Each row is a point on a tangle of strands that fork, close into loops and nearly touch. The rows are in no order.
In the rows, 128 means zero.
Points whose rows are less than 126 apart are linked; no others are. Some points are linked to none.
Z_982: [142 109 138 131  92  84  88 114 121  88 146 208 168 161 127 180 129  69
 116 100 169 135 134 146 103 152]
Z_399: [123  89 183 110 120 115 191 145 150 158 131  82 108  77 152 160  88 129
 157 120  91 169 190 126 124 136]
Z_194: [124 163 117 124  87 103 117 111 141 167  83 144 112 136 105  98 121  92
  99 200 121 125 167 162 104  94]
Z_908: [150 143 119 159 156 190 133  76 116 153 185 123  94 143 145  92 116 109
 159 122 137  81 137  87 178 138]
Z_88: [ 90  99 138 188 106 104 118 121 106 125 138 137 185 165  62 195 137  98
 133 123 151 122 125 158  94 115]
Z_330: [126 145 143 120 169 103 100 133 147 165  91 136 160 188 162  80 174 157
  93 158 124  99  78 167  31 123]
Z_538: [ 81 134 185  79 122  80 150 128 124 146 139 127 128 165 186 117 167 118
 129 179 115 121 139 133  67 144]
Z_498: [131 107  59  75 140 126 169  76 136  99 110 119 164  91  73 130 132 150
 103 148 139 137 129  97 199 121]
Z_562: [123 142 117 107 114 125 176 162 136  89 122 112 127 107  93 117 139 223
 118 125  70 129 117  83 176 143]
Z_997: [168 103  84 110 183 142 147 139  77 135 153 129 111  82 126 109 118 124
 123 150 126  95 190 118 186 125]
Z_872: [175 135 101 135 162 164 124  83  99 148 166 160 105 120 148 106  76  58
 161 143 157 114 144 100 168 126]
Z_228: [119 139 172 112 166 185  85 107 140 149  96 100 146 138 159 168  96  97
 109  84 124 130 111 149 180 168]
Z_731: [139 161  85 132 110 153 134 108 161 106 111  92 142 105  79 118 154 121
 147 108  89 167 111  99 109  91]
Z_179: [143 116 152 153 135 168 125 152 113  96 156 120  88 108 180 172 124 110
 160  53 110 106 140 143 153 198]
Z_930: [169 146  57 169 128 172 182 113 126  90 110  99 136 123 131  92 160  73
 201 118 156 148 128 141 200 101]
Z_537: [122  94  96  92 109 136 148 122 146 170 155 115 114 158 106 145 130 153
 110 148 115 128 170 123 142 148]
Z_650: [111 172 168  88 124 156 137 172 158 161 112  68 133  99 152 150 153 129
 138 108  94 168 152 176 112  93]
Z_108: [133 144 121 109 162 173 118 146 115  82 122  86 184 123  95 156 156 160
 155  94 118 146 106 139 176 147]
Z_468: [122 160 108 107 135 180  78  87 126 133 158 110 174 133 129 122 143 122
 130 146 148 111 118  84 119 124]
Z_728: [ 75 148 151 146 104 111 108 154 142 112 112 117 148 179 105  96 170 141
 119  99 104 152 150 111 169 127]
Z_878: [132 110 124  96 155 160 168  81 117 142 152  97 145 112  98 147 149 140
 149 110 143 139 130 152 181  98]
Z_615: [136  50  61 137  99  97 156 135  89 105 109 140 117  81 110  87 109 120
 147 126 164 148 144  96 177  78]
Z_600: [140 184 146 143 149 127  86 143 102 116 165 187 119 162 186 153 138 121
  83 137 156  95 101 141 106 166]
Z_925: [143 138 173 154 135 165 111 145 142  85 111 101  90  93 213 170 105 123
 155  88 123  85  86 146 117 202]
Z_20: [ 82 121 142 122 189 110 114 145  52 112 146 117 164  95 139 121 122 164
  92 135 152 127 119 104 169 129]
Z_967: [109  73  80 143 122 121 160 146  86 158 109  92 112 161 124  66 148 164
 131 134 129 150 117 126 178  84]
Z_976: [125 116 159  97 130  74  81 126 159 142 136 211 135 155 165 136  89 137
  63 136 154 125 118 109  77 157]
Z_951: [113 161 143 147  87 124 116  89 139 167 141 178 148 180  96 121  69 136
 137 188 169 134 127 153 117 122]
Z_246: [136 146 145 141 135 124 138 151 131  67  60  89 147  58  83 144 128 137
 157  91  68 161  96 133 114 117]
Z_594: [ 97 145 182 127 172 120 143  95 110 144 162 116 178 121 125 155  82 109
 132 162 114 131 148  66 128 150]
Z_762: [128 113 144 102  94 145  94 211 150 102  84 128 142 122 124 129 134 233
 125 103 122  95  96 159 113 129]
Z_934: [123 147 105 165 119 137 174  42 131 116 171 115 142 123 126 209 134  47
  96 119 144 119 141  99 159 150]
Z_451: [125 166 134  98 102 139 115 175 158 107 141 171 121 108  82 122  97 220
 124 129 105  91 140 112 124 136]
Z_297: [136 134  62 112 161 122 125  96  91 128 127 163 153 138 105 100 124 100
 149 190 174 145  81 142  93  84]
Z_172: [144 117 147 119 135 145 147 112 154 139 135  97  69  96 176 147 110 148
 125  87 111 176  95 120 123 147]
Z_978: [108  61  94 117 119  82 146 143  64 135 106 124 138 128 100 128 135 133
 131 192 149 110 130 169 111 122]
Z_815: [ 74 156 169 114 125 110 138 119  76 129 149 123 153  94 144 116 119 188
 104 176 156 113 127 146 149 120]
Z_22: [143 150 142 139 141 172 157 194 135  88 152 102  86  70 178 161 121 140
 171  74  82 100 170 146 142 182]
Z_267: [128  93 147  66 148 132 124 149 142 142 143 129 105 109 140 208 130 135
  87  94 124 117 136 152 134 167]
Z_9: [106 133 131 177 131  66 135 117 124 129 102 142 176 174  66 154 150  79
 121 164 118 136 134 157  61 118]
Z_135: [111 132 155 167 106 110  95 138 132  86 121 151 132 148 125 111 110 191
 107 133 149 101 101 104 144 176]
Z_666: [137  86  72 140  64  63 137  94 134  78  99 165 133  88  91 136 154 103
 117 154 173 110 128 142  92 114]
Z_625: [104 141 164 140  71  81 128  89 153 163 114 160 117 149 108 101 103 123
 116 165 148 157 132 150  92  94]
Z_319: [107 100 160 173 126 132 105 111  72 181 135 105 164 153 132 183  86  59
 127 144 144 137 135 121 115 114]
Z_261: [150 117  55 156 129 129 107 165  96 107  78 140 116 149  77  98 145 142
 113 152 116  87 111 130 170 128]
Z_701: [156 124 103 150  92 152  85 103 121  97 159 146 122 117 141 156 139 103
 135 101 166 118 102 136 104 139]
Z_822: [157  96 121  96 160 170 125 156 134 159 118  82  64 114 180 129 133 150
 123 113 111 116 106 124 140 154]
Z_186: [119 136 173 133 165 178 128  81 108 166 190  94 178 142 153 180  96  94
 136 121 117 111 144  66 125 146]
Z_271: [ 78 123 182 142 115 114 151 164  90 158 104  74 141 124 110  90 144 140
 147 146 101 127 170 140 150  89]
Z_295: [158 154 120  84  95 103 143 161 151  60 126 170  94  97 109 118 164 130
 157 104  93 138 153 137 135 151]
Z_416: [118 138 145 172  91 148 141  39 141 135 147 114 112 122 128 163 109  79
 116 112 143 110 120 117 148 132]
Z_474: [143 109  94 119 104 127  86 183 134 124  83 161 103 154  81  79 134 134
 126 117  89 103 150 105 145 121]
Z_38: [119 105  63 138 160 126  88 155  77 125  94 126 146 156 113 121 134 153
  68 162 146 104 100 136 150 144]
Z_188: [ 85 113 126 177 128 129  95 123 130 133 100  84 154 169  99 109 146  88
 116 122 115 124 146  79 158 132]
Z_26: [105  92 202 151 133 107 102 124 131 125 118 150 137 160 133 137  98 160
 131 121 152  96  77 116 122 175]
Z_215: [161 128  85  85 127 128 121 210 124 102 124 117 131 121 147 154 165 160
 135 135 117 180 114 166  95 132]
Z_683: [115  98 134  76 125 114  89 191 149 136  93 141 136 156 118 117 138 125
 117 137  99 107 170 110 122 156]
Z_493: [114 116  90 110 135  71 145 137 119 148 126 180 100 179 102  85 158 170
  85 149 122 134 104 182  67 103]
Z_412: [157 129  97 148 155 199 111 146 132 168 133 101 110 118 110 117  90  94
 134  90  81 120 196 116 170 123]
Z_616: [151 113 190 163  74  95  83  98 174 121 107 159 173 138 137 130 134 114
 141  96 154 129 102 147  39 126]
Z_14: [172 136  81  89 128 179 133 180 105 134 114  87 140 124 124 126 154 157
 173 140 115 169 116 177 132  97]
Z_71: [150 142 110 148 136  82 121 189 130 133  92 164 112 147 101 126 143 149
  93 144 106 145 118 182  71 117]
Z_162: [113  72 116  95 199  98 142 126  80 145 158 127 132 114 116 108 132 115
 124 117 117 158 146  78 139 103]
Z_503: [147  52 116 129 110  89 173 159 104 136 102 114 109 102 122  89  95 140
 155 116 111 200 154 111 167  92]
Z_689: [101 170 164  83 133 105 120 153 129 116 114 140 138  84 136 139 118 203
  88 162 140 110 105 157 101 126]
Z_813: [159  88  97 119 187 126 191  73  93 128 174 138 120  85 130 128 119  85
 124 137 154  94 189 104 196 119]
Z_484: [114 172 175  85 162 125  92 148 156 142 116 144 167 153 152 124 183 160
 111 145 128  65  93 167  55 127]
Z_205: [122  76  58 139 100 126 194  94 153 146 156 104 126 155 134 168 151  96
 122 105 167 188 135 135 162 114]
Z_565: [130 140 156 116 139 158 105  72 142 107 105 130 139  95 129 116  60 138
 140 102 137 156  98 111 176 156]
Z_125: [164 118  45 135 105 155 164  95 151 117  77 113 109 127 125 117 146  75
 161 133 177 162  93 165 184 108]
Z_464: [140  79 143 115 154  75 167 133 107 136 147 152  58 136 144 108 150 112
 150 133 127 163 107 134 116 133]
Z_574: [143 150  89 170 110 137 153 108 139 137 128 117 106 117 105 159  78 124
 103 156 126 164 142 141 162 150]
Z_291: [153 143 107 167 149 102 120 166  85 117 109 135  96 104 116 139 144 107
 124 150 135 147 103 186 101 107]
Z_984: [153 121  53 164 139 181 102 122 109 123 125  88 149  84 137  77 116  79
 138 104 138 121 166  72 174  73]
Z_326: [146  98 172  86 137 127 106 101 131 164 125 151  96  84 144 141  74  86
 141 141 123 110 130 107  87 130]
Z_511: [118  93  57  85  81 132 159 114 143 134 118 104 127 116  80 146 179 156
 114 131 129 146 127 164 107  75]
Z_775: [159 120  90 157 137 160 179 108 128 144 171 107 121 138 170  49 123 146
 141 112 150 150 190 112 208  70]
Z_559: [114 139 167 136 117  70 119 140 140 150 138 188  86 131 162 132  60 131
  67 157 137 145 137 109 107 155]
Z_198: [118 124 169  98 110 156 160 146 119 154 146  53 136  83 163 122 163 137
 158  99 109 156 185 161 140  81]
Z_276: [109 146 190 114 174 103 104 178 161 129 117 138 168 120 150 161 139 136
 130 143 119  46 117 129  28 135]
Z_109: [131  87 102  59  75 124 150 151 134 152 115 115 108 112 113 127 144 183
 124 162 111 125 156 156 119 117]
Z_233: [156 134  84 130 113 147 183 127 145  91 141  90 157  95 120 118 133 152
 139  93  97 189 179 110 188 105]
Z_475: [149 138 117 151 176 178 146  94 104 135 160 114 128 102 113  75  89 166
 158 127 135 101 136  77 194 110]
Z_100: [130 149 171 178 103 135 101  69 106 125 156 144 171 159 140 169 114  68
 147 144 147  89 107  97  75 134]
Z_459: [173 145 103 119 163 192 113 164 115 155 121 114  94  69 110 142  78 124
 147 101  96 137 154 163 137 114]
Z_837: [148 139  42 109 110 136 165 106 146 125  94 148 105 147  85 110 172 101
 137 154 158 129 116 177 176  99]
Z_159: [133  90 140 145 108 110 104 177 133  98 100 100 129 150 155 119 157 135
 150 120 121 150 103 116 109 161]
Z_828: [125 156 122 163 163 130  98 177 137 162 105 116 133 209 140 103 144 167
 114 163 111 135  80 137  65 137]
Z_10: [171 163  69 105  78 127 155 145 140  71 131 142  97  92 124 110 153 123
 130 134 102 136 187 123 185 152]
Z_36: [111 144 129  89 134 124 134 122 111 109 175 128 139 124 162 157 166 160
 104 119 154 174 104 144 136 139]
Z_663: [117 106 169 161 114 139 133 138 126 165 150 128  88 113 141 134  74  65
 130  72  93 127 219 116 166 137]
Z_421: [ 94  99 131  92  99  81 140 116 125 126 127 113 138 156 156  91 188 142
 132 158 127 158 112 124  73 121]
Z_847: [ 93 182 197 103 126  98 124 124 117 139 159 168 117 145 182 100 137 128
 122 180 132  77 139 113  87 144]
Z_840: [150 119 138 114 141 191 119 107 135 165 145 106  62 135 156 119 130 137
 127 107 117  79 132 118 178 164]
Z_237: [138 133 102 147 114  97 187 135 153 120 142 129  75 115  94 140 122 138
 123 133  89 173 154 111 139 143]
Z_792: [136 162 158  84 116 122 113 130 152 162  78 152 103 149 130  99 114  90
 124 169 115 135 168 163 164 139]
Z_424: [158 120  58 198 141 176 189 106 128 106 118  86 134  92 134  68 131  79
 179  85 145 131 159  96 194  61]
Z_419: [ 89 139 160 133 166  91 125 231 164 151  99 110 142 155 189 157  92 162
 115 172 125  94 116 145  70 140]
Z_407: [143 133 147 134  78 114 115 100 192 135 111 152 114 167 113 105 111 151
 143 129 127 164 104 123  85 128]
Z_49: [128 114 159 143 162 148 157 152  99 123 140  91 121 121 122 126 133 164
 169 139 107  82 143 109 175 167]
Z_646: [141 163 194 119 125  89  91  90 174 125 132 207 135 134 161 123  86 132
  97 114 154 144  89 117  68 139]
Z_311: [104 119  99 140 106 133 115 129 104  78 116 123 137 107  83  72 171 130
 127  89 121  82 153  78 210 105]
Z_948: [161 112  75 106 137 135 191 117 134 108  79  97 170  88  75 118 116 135
 122 129 103 156 172 121 223  90]
Z_706: [179 121 126 193 140 121 101  96 128  69 133 150 133 114 118 176 142 116
 140 102 146 106  59 138  70 167]
Z_44: [136 160 137 164 145  69 114 140 137 160 104 154 195 165 158 112 157 150
  69 163 130  95 114 191  10 141]
Z_204: [106  82  92 148  95 121 116 104 126 160 132 117 118 159 140 122 127  98
 105 109 168 174 121 122 143 102]
Z_592: [129 124 147  98 144  80  69 197 175 110  97 193 132 121 154 134  97 145
  75  97 135 147 117 127  87 138]
Z_234: [132 138 112  88 126 121 159 130 130 102 165 100 147  80 146 151 139 149
 120 117 118 205 154 117 133 123]
Z_799: [ 76 108 120 118 178 113  91 135  66 145 141 128 149 152 151 129 135 148
  56 150 143  98 111 112 120 145]
Z_76: [131 162 188 106 123 115 111  90 201  89 113 178 136 107 127 144  68 152
 132 113 123 129 102 101  99 182]
Z_899: [108 145 173 139 106 129 106 129 132 139 127 121 108 128 117 109 168 109
 141 128 107  73 150 132  89 117]
Z_408: [124 139 184  89 168 143 112 130 138 137 134 127 118  59 149 179  88  94
 129 108 106  90 128 106  88 137]
Z_321: [ 97  99 152 101 176  74 146 170 106 129 147 159  96 110 129 106 136 148
 121 117 111 149 116 102  99 113]
Z_675: [148  91  94 121 144 157 141 139  93 145 108  78 128  98 117  95 136 138
 124 137 104  84 186 105 193 108]
Z_904: [110 173 142 119 117 155 107 148 136 122 158 143 137 143 124 109 105 194
 126 145 132 106 143 103 169 161]
Z_824: [114 156 143 124 170 150 148 117 105 143 191 118 204 128 100 139  92 135
 148 147 125 137 191  98 154 113]
Z_257: [142 147 150 134 159 152  89  94 139 126 109 140 129 153 132 125 101 100
 139 115 137 139  85 118 147 155]
Z_773: [ 86 103  81 134 109  78 163 110 113 106 164 139 138 164 119  97 180 111
 143 144 146 151 128 106  95 106]
Z_544: [ 96  93 148 151 118  90 123 160  67 140  88 121 127 113 104 120 120 117
 118 161 138 114 154 159 154 116]
Z_601: [107 125 130 154 124 134 130  83  81 126 197 142 164 128 115 182 135  71
 137 112 153 105 127  95  97 100]
Z_800: [110 105  91 124  86 123 155 109 153 138  94  85 143  96  57 134 140 139
 124 127  96 152 137 114 114  72]
Z_8: [ 99  77  87 113 146  87 129  99  64 137 131 149 168 149 109 134 139 121
 107 185 157  95 101 167  56 121]
Z_779: [145 144 148 164 152 114  80 104 101 137 127 135 126 115 166 136 132  89
 101 134 149 137  70 130  51 100]
Z_873: [129  71  70 173 147 162 145 113 110 169 134  53 123 164 120 138 155 121
 143 143 135 137  93 111 126 117]
Z_390: [107 110 125 161 140 132 138 153  92 142 192 120 170 130 105 162 103 110
 136 104 123 149 198  99 149 122]
Z_597: [134 128  78  86 114 156  77  98 137 131 116 140 182 159  99 135 142 103
 132 172 153 102 134 122 117 130]
Z_949: [117 170 127  60 114 100 147 154 148 135 100 142 129 111 127 108 140 215
  89 195 107 103 119 171  63 114]
Z_793: [105 160 163 144 121  89 113 106  97 130 165 189 116 185 169 116 158 122
  78 149 151  71 123 137 107 151]
Z_176: [130  77 153  91 113  90 190 137 121 172 123  98 102  96 152 112 112 137
 142 143 119 198 170 143 132  96]
Z_337: [128 170 182 142 132  90 131 141 178 115 117 172  65 141 143 120 125  95
 117  91  99 151 132 134 117 159]
Z_821: [131  96  59 129 101  89 162 112 101  93 125 166 123  69  92 130 125  95
 130 150 186 136 133 138 148  89]
Z_244: [147 187 127 155 111 164 115 138 110 112 118 125 124 148 117  75 155 112
 204 141 136 137 109 165 145  97]
Z_258: [133 157 154 114 162 157 121 151 128  61 117  88 155 107 154 167 164 157
 154 111 124 121  80 147 141 189]
Z_876: [112 135 142 145 100  99 171 195 115 127 132 122  81 136 141  82 135 207
 143 149  96 150 113 117 121 119]
Z_497: [128  94  77 113 134 128 149  50 137 117 132 156 132 104  76 151 101 121
 103 144 176  97 116  99 180 139]
Z_531: [116 146 183  71 155 129 149 140 173 140  81 111 137 126 118 123  98 171
 148 121 101 184  96 140 147 128]
Z_743: [156 113 118 116 100 173  77 223 140 106  63  94 117 132 163 104 127 187
 138 102 100 109  91 132 140 143]
Z_94: [138 118  64 157 121 126 199 119 140 123 163 111 104 133 113 116 151 130
 149 118 131 173 146 110 170 107]
Z_96: [151 143 118 152 115 152 152 157 119  91  66  56 158  65 116 121 112 148
 148 116  62 181 112 112 162 108]
Z_52: [122 161 175 127 137 130 108 115 118  98 166 166 119  89 133 169 102 109
 117 105 130  87 139 111 130 164]
Z_759: [122  96 197 123 138 159 138 116 112 136 132  86 137 111 129 164 112 128
 172 113 127  93 135 132 155 163]
Z_717: [109 164 192  70 119 130  75 153 194  91 113 158 141  96 178 145 121 148
 114  80 138  73 117 136 107 150]
Z_259: [103 123 151 150 115 100 106 142 156 131 120 147  93 106 154 147  64 128
  59 100 123 152 144  91 143 162]
Z_363: [123 134 112 164  69 156 166  80 130 140 144  90 120 127 175  73 133 125
 142 129 179 143 158 128 209  93]
Z_529: [107 161 166 155  86 157  66 104 154 139 146 130 115 131 134 133 145  89
 105  74 125 112 138 128  96 104]
Z_254: [118 156 154 138 131 175  69  98 110 155 162 117 177 184 163 164 124  89
 121 139 136  94 116  92 101 144]
Z_93: [180 132  91  93 101 193 135 174 130 140 109  92 115  72 121 117 105 160
 159  92  89 168 153 162 157  82]
Z_23: [146 140 132 158 115 129  87 127 192 155  88 137 138 205 123 111 139 170
 105 131 126 139  84 147  86 146]
Z_152: [114 111  73 202 142 111 143 143 106 162 129 123 101 172  76 154 134 134
  87 154 123 123 107 159  98 122]
Z_62: [154 130  92  93 137 111 110 106 138 130  91 156 157 154  93 123 124 142
 126 191 142 138  96 152  92 132]
Z_81: [109  99 209 137 146 122 131 148 151 120 103 123 109 125 135 160 111 131
 155  83 115 111 100 137 123 169]
Z_672: [ 91 160  92 141  92 124 141 132 149  82 141 119 166 171  88 122 182 154
 124  94 138 173 130 122 180 119]
Z_379: [111 163 185  49 118 128 123 163 194 141 104 111 133 112 174 178 128 123
 121 117 119 148 138 177  99 129]
Z_304: [142 171 156 137 158 162 149 123 102 120 159 153  82 109  97  70 113 169
 186 113 117 100 114 119 174 114]
Z_838: [116 167 115 144  99 143  89 104 167 143 111  99 133 129 112 141 156  86
  95 104 110 166 134 132  98  97]
Z_129: [170 128 111 123  84 100 168 159 170  87 114 146  70  99  95 155 143 142
 141 112  83 160 142 153  98 150]
Z_428: [167 141 170 174 144 137 101 106 154  89 111 149 166 124  77 161 122 137
 168  97 132 110  63 163  65 152]
Z_270: [155 113 133 156 149 167 152 104 147 174 144 100 119 135 142  90  88  66
 143  92  95 135 240 107 182 105]
Z_413: [137 103 131 143 106 151 143  79 147 118 144  78 115 124 159 158 133 102
 145  90 128 161 115 107 140 158]
Z_120: [171 163 112 122 175 145  91 112 146 123  89 147 147 155  97 104 109 127
 150 172 121 138  67 116  96 144]
Z_893: [149 117  98 103 129 100  99 195 151  97 131 165 118 119 130 136 115 155
 112 100 117 187 119 115  84 135]
Z_168: [ 95 149 198 142 171 133 143 204 171 116 100  91 133 111 154 185  90 141
 169 102 101 106 106 143 110 153]
Z_396: [152 110 117 123 110 133  93 100 134  97 167 189 137 193 127 169 172  97
 128  85 156  93 106 138 122 165]
Z_222: [137 139 103 106  68 128 139 135 177 112 106 145 106 118  75  97 124 226
  98 134  82 111 111  94 128 122]
Z_314: [102 131 173  69 114 149 118 121 163 148 148  99 140 109 174 211 135 136
  87  75 129 155 122 151 103 135]
Z_395: [128 154 104 107 122 146 131 103 101  85 193 139 142 116 158 117 151 167
 136  99 186 160 109 132 188 120]
Z_460: [143 151 179 125 147 142 120 139 143  88 138 112 113 108 185 151 160 149
 157 131 125  80  74 129  73 177]
Z_763: [117 118  82 150 131 117 184  47 140 108 162 151 133 125 117 163 111  76
  98 136 171 112 139  76 195 152]
Z_766: [ 93 104 123 169 102 118 136 118  87 112 206 146 150 122 114 137 132 103
 148 106 151 103 176  74 142 121]
Z_957: [157  89 144 102 169 119 150 141 126 143 139 157  77 169 124 136 130  89
 176 117 110 130 133 131 154 174]
Z_835: [ 98 166 176 135 148 106 126 206 161 115 103 108 148 130 152 132 122 149
 149 154  97 109 118 109  72 144]
Z_391: [122  92  96  92 179 110 146  86 110 166 150 150  98 135 108  99 114 120
 109 155 133 136 123  85 142 117]
Z_334: [157 191 157 137 144 155 117 117 116 110 147 168  82 124 126  83 132 113
 189 128 131 110 100 148 129 126]
Z_927: [119 148 114 173 124  71 108 133 120 110 115 146 182 157 115 108 168 130
  99 178 120 102 128 135  33 130]
Z_292: [ 91 164 173 117 105 130 138 167 129 148 124 100 126 112 111  80 154 151
 159 152  77 104 173 107 103  90]
Z_406: [103 120  99 114 139 118 122  81  71 121 130 141 178 128 101 115 162  94
 152 189 176  73 100 150  85  92]
Z_515: [145 163 151 112 101 155 102 141 156 124  58 124 113 124 117 102  96  99
 152 121  96 131 168 159 179 154]
Z_973: [130 105 155 104 153 125 124  81 119 189 140 151  94 125 118 118  83  83
 134 126 133 145 128 112 128  95]
Z_225: [145 142 123 107 146 154 117 152 136 122 118  84  93 115 175 113 178 169
 125 149 107 102  81 119  93 143]
Z_933: [169 154 142 150 139  84 105 126 113  91 121 168 115  95 147 134 155 102
 125 125 158 156  75 178  70 111]
Z_458: [119 183 202 134 162 120  69 136 143 137 101 142 140 118 192 126 117  97
 100 121 140 104  84 126  72 117]
Z_429: [130 154 132 137 110 170 146  82 125 130 172 123 102 143 171 101 142 133
 138  84 166 151 124 147 206 126]
Z_805: [138  60 128 131  80  95 128 149 110 114  88 104 128 119 140  95 127 100
 182 142 125 166 147 107 130 129]
Z_987: [131  85  66 165 117 163 122 140 118 179 156  97 100 185 116 143 138 164
 119 146 131 120 100 132  94 132]
Z_54: [129 133  42 123 139 149 116  75 104 144 166 148 143 168 149 124 125 122
 113 174 194 135  74 120 106 116]
Z_772: [112  94 110  80 141 133 128 142 110 194 160 132 107 133 122 193 119 128
  63 142 116 109 167 157 107 133]
Z_505: [129 106 149 134  84  93  84 112 136 126 136 170 148 156 134 133 132  70
 146 105 157 168 120 137  69 104]
Z_13: [106 100 190  93 100 123 168 172 139 133 139  93 106  80 145 142 144 154
 164 101 100 120 182 140 127 131]
Z_24: [131  95  81 132 146 147 133 109  90 151 115  74 149  80 145  80 135 103
  97 133 142 124 178  95 180  53]
Z_502: [ 99  99 134 182  96 117 110 106 114 189 143 133 117 162 132 162  92  83
  78 117 148 148 134 132 119  99]
Z_161: [118 124  87 192 122 121 155 125 120 182 135 136  97 180  85 148  81 137
 102 164 148 155 120 161 152 122]
Z_329: [163 162  40 118 107 140 144 115 139  96 124 164  88 131 110  91 154 102
 127 146 136 111 155 128 200 134]
Z_582: [108 119  70 155 118  56 170 141 100  83 141 159 115 123  87 114 183 127
 122 135 133 166 113 135 100  96]
Z_727: [152  91  94 147 107 161  77 162 113  96  98  99 134 136 137 106 126 157
 147 104 128 127  93  99 152 149]
Z_425: [150 157  94 136 158 143  75 113 101 131 152 161 140 190 172 124 150 118
 101 170 165 105  77 139  83 150]
Z_213: [160  98 132 131 125 136 121 107 129 120 156 167 109 194 134 174 141  48
 169  86 135 129 125 133 144 179]
Z_312: [124 110 103  79 106  77 150 130 122 137  89 164 124 142  97  82 146 205
  94 183 114  86 117 189  66 121]
Z_831: [148 147 159 135 155 106 125 125 166  67  67 131 155 111  74 140 147 130
 156 121  87 131  80 132  86 152]
Z_784: [128  91  92 173 162 119 199 131  84 159 150  93 110 149 149  57 135 155
 126 139 138 146 158 113 207  83]
Z_700: [130 145 195  84 128 110 100  99 158  95 135 179 131  93 139 171 141 134
  90  93 140  74 109 143  92 154]
Z_107: [108 195 164 119 123 154 105 122 134 160 146 154 143 168 112 129  91 161
 117 166 142 120 137 156 152 137]
Z_545: [100 132 205  99 134 164 103  81 178 162 115 108 130 142 148 180 110 126
  96  73 128 134  92 137 137 151]
Z_260: [148 101 109 130 150 127 172  62 102 156 193 164 102 132 140 158  92  61
 116 126 151  97 170  84 177 132]
Z_211: [137 160  94 156 154 176 140 121 109 127 130  99 156 158 112  98 149 103
 188 132 154 162 105 144 174  93]
Z_147: [ 95 116 154 198 132 148 118 103 106 172 116  87 159 163 107 126  86  68
 144 129 132 130 157 102 169 113]
Z_718: [122 119 128 115 159 124 203 147 106 118 151 110 135 130  74 107 152 200
 157 146  84 115 156 105 180 139]
Z_56: [108 152 166 168  95 126 107 149 139 138 139 118  93  97 169 143  86  83
 108 102 103 136 182 103 116 145]
Z_807: [107 175 194 113 121 125  50 175 189 115 103 143 155 120 188 115 139 111
 115  90 126  89 125 123  59 117]

How many points has the smallest loop of links through each point below? Write 0 if it is on no loop.
Z_675 -> 15
Z_763 -> 10
Z_56 -> 13
Z_10 -> 21

A piece is two or more points that can be reached from each other along the links. Count, over all rows, the pieces, the separate loops (a circle has one, a figure eight two, a Y none), the forks (points with three links) and the tips (points with one).
pieces -> 5
loops -> 8
forks -> 22
tips -> 16
